Points, in no order, along strands that fork, close into loops and pass close to each other.
Points whose rows are less than 26.3 apart are linked; no others are. Some points are linked to none.
(809): [-43 -15  14   2   8  17 -14  -9  50   3]
(424): [-11   2  -4  -1  -8   7  -2  51  17 -16]
(18): [ 22   9   4  14  14  48 -25 -42   1  12]
(703): [ 25   6  11   6  42 -14  24  -2 -34  10]
(205): [ 10  -7  -9   3 -22   3 -17   1   5 -25]
(747): [  2   2   0 -20   3   2   4  41   7 -28]
(810): [ -4  -2 -11   2 -28   0 -10  32   2 -24]
(49): [-31 -18   7 -13 -28  -8  -4 -56   5   9]
(759): [-16 -17  -7  11 -30  -8 -19 -15  14 -14]
(700): [ 25  -3   9 -28  25  -6   7   9 -10 -25]
(124): [-34 -17   5   4 -13   2 -14 -17  35  -7]
(220): [ 16  36 -10   4  40  39   6 -26  -8  23]
(434): [-41 -13  -4  18 -36 -26   3   2  16  14]
(463): [-23 -11   2  -1  -1  15 -18   0  40 -17]
(621): [ 37   3   9 -21  33   5   3  -8 -10 -12]
(881): [-37 -12  11   9  -7 -19  14  -1  29  49]
(367): [-39 -17  -2  -1 -31 -18  -2 -28  17   6]
(481): [ 22  29  -9   8  29  41  -3 -27  -6  22]
(539): [ -6   3  -3 -10  -4   5   2  47  14 -23]
(827): [ 17  -4   9 -22   7 -14  14  31 -29 -25]
(604): [ 19  -7  15 -20  18 -17  16  20 -31 -22]
(761): [-40 -12   8  16 -10 -17   8   4  33  37]
(767): [ 35   3 -12  10 -19   2 -15   2 -18 -12]
(61): [-35 -11   2  27 -18 -10  -3  21  31  16]
(208): [-19 -24  11  -2 -18   7 -21 -57   8   0]
(775): [ 34  26 -13   8  26  20   3 -15 -15  20]
(491): [ 38  25 -20  18   5  10   0  -8 -25  18]
(13): [-13  -5  -8   7 -25   0 -12  28  15 -22]
(622): [ 28  -1  10 -29  30   3   3   1  -4 -25]
(288): [ 34   4  11 -14  37  -4  10  -6 -20  -4]
(199): [ 11  36 -10   3  44  24  15 -20 -11  25]
(763): [-24  -4  -4  23 -22   2  -8  46  21   1]
(541): [ 37  18  -6   8  13  -6  14   6 -42  14]
(624): [ 15  -2   6 -28  15  -5   8  24  -5 -30]
(123): [-45  -5   2 -12 -17 -17  19 -17  24  41]
(875): [ 16  -2   4 -20  -5 -10   9  34 -33 -23]
(868): [-49 -21  18  -9  -4  12  -8 -33  35   3]
(923): [ 42  10  -5  -2   7  -1   3   5 -30  -4]
(894): [-44 -13   3  17 -17 -16   4   0  30  27]
(829): [ 27  19   1   0  47   5  16 -13 -20  17]
(125): [ 36  22  -9   7  19  -1  12   0 -32  15]
(553): [ 26  -4  15 -14  23 -18  16  13 -33 -15]
(494): [ 38   8  -4  -2  13  17 -13 -18  -7  -5]
(436): [-50  -8   6 -16 -13  -9  12 -27  25  31]
(563): [ 25  -3 -13  18 -33  -4 -21  -4 -17 -12]
(171): [-43 -13  -2  12 -28 -22   3  -6  23  17]
(412): [ 35   3  -4  -5   6  13 -15 -13  -3 -14]
(179): [-47 -15   9   5  -4  -3  -3 -11  40  16]
(416): [-42 -15   5   4 -12  -3  -7 -14  36   4]
(626): [ 28  23  -9  11  21  35 -12 -28  -4  17]
(228): [ 16   0  -2 -17 -15  -7   3  36 -30 -25]
(723): [-35 -11   9   4   7  18 -15   4  50  -6]
(859): [ 23   1  -5  -9 -15  -2  -4  23 -21 -24]
(106): [-20  -9  -6  14 -26  -3 -13  21  23 -13]
(753): [  9  27  -5  14  41  -7  30  -5 -30  25]
(766): [ 42  10 -14  11 -12   5 -11  -2 -22  -2]
(50): [  4   1  -6 -11 -20  -1  -2  45 -17 -26]
(561): [ 30  28 -12  10  27   7  14  -7 -24  22]
(715): [ 38  17  -9   6  20  17  -5 -15 -13   8]
(655): [ 29  -2  17  -3  33 -18  19   5 -35  -2]
(441): [ 31   2   4 -10   2 -12  10  20 -43 -10]
(890): [ -2  -1  -9  -1 -29   1  -7  41  -8 -24]
(45): [ 28   0 -10   0 -21  -1 -13  10 -15 -20]
(135): [-29 -16   4   0  -9  11 -19 -16  37 -14]
(869): [-47 -16  16   3   5   7  -4 -14  44  19]
(908): [ 11  -2  -7  -6 -13   5 -15  10   8 -28]
(277): [ 42  15 -17  19  -8   6  -9  -5 -26   8]
(90): [-34 -17   2  -8 -29 -15  -6 -45  10   6]
(117): [ 32  10   8  -8  42  -1  12  -9 -20   6]
(861): [-48 -14   2  -8 -23 -15   5 -29  21  18]
(570): [  0 -12  -9  10 -30  -4 -21  -4   7 -22]
(519): [-48 -14  12 -25 -18  -2   8 -46  17  17]
(407): [-51  -9  10 -25 -14  -2  13 -38  22  27]
(227): [-31 -17  -4   9 -31 -16 -10 -21  16  -3]
(617): [ 13  17   6  15  43 -12  28  -4 -32  20]
(131): [ 31  10   4   8  19 -15  19  10 -47  13]
(756): [-32 -11  -2  19 -24  -8  -8  15  26  -1]
(788): [-28  -8   0  29 -20  -4  -7  38  24  11]
(642): [ 33   5   5  -3   8 -15  14  15 -47  -1]
(191): [ 13  29  -4   4  49  13  21 -15 -17  25]
(893): [ 25  -1  -4  -7  -2  10 -15  -1   1 -25]
(165): [-16   1  -4  12 -18   6  -6  52  16  -8]
(310): [  7  -1   4 -26  10  -4  11  35  -6 -30]

A piece is two or more points that can be reached from each other along the links. Count, over all rows, the pieces, the separate loops (a circle has one, a figure eight two, a Y none), the forks (points with three links) and the tips (points with one).
pieces | 4
loops | 1
forks | 4
tips | 10

A fork is a point with three links, a tip a point with one. Leave the first point through the second and follow the links. Name the first fork or tip that comes.
(604); (827) | (228)
(829); (191) | (626)
(228); (859) | (767)
(655); (703) | (753)
(125); (541) | (441)
(570); (759) | (367)

Name the points in between on the shortest way along the links from the first point to the second, in order.
(61); (165) | (788), (763)
(642); (775) | (131), (541), (125), (561)
(810); (763) | (13), (106), (756), (61), (788)
(179); (135) | (416), (124)
(763); (700) | (165), (424), (539), (747), (310), (624)
(191); (288) | (829), (117)
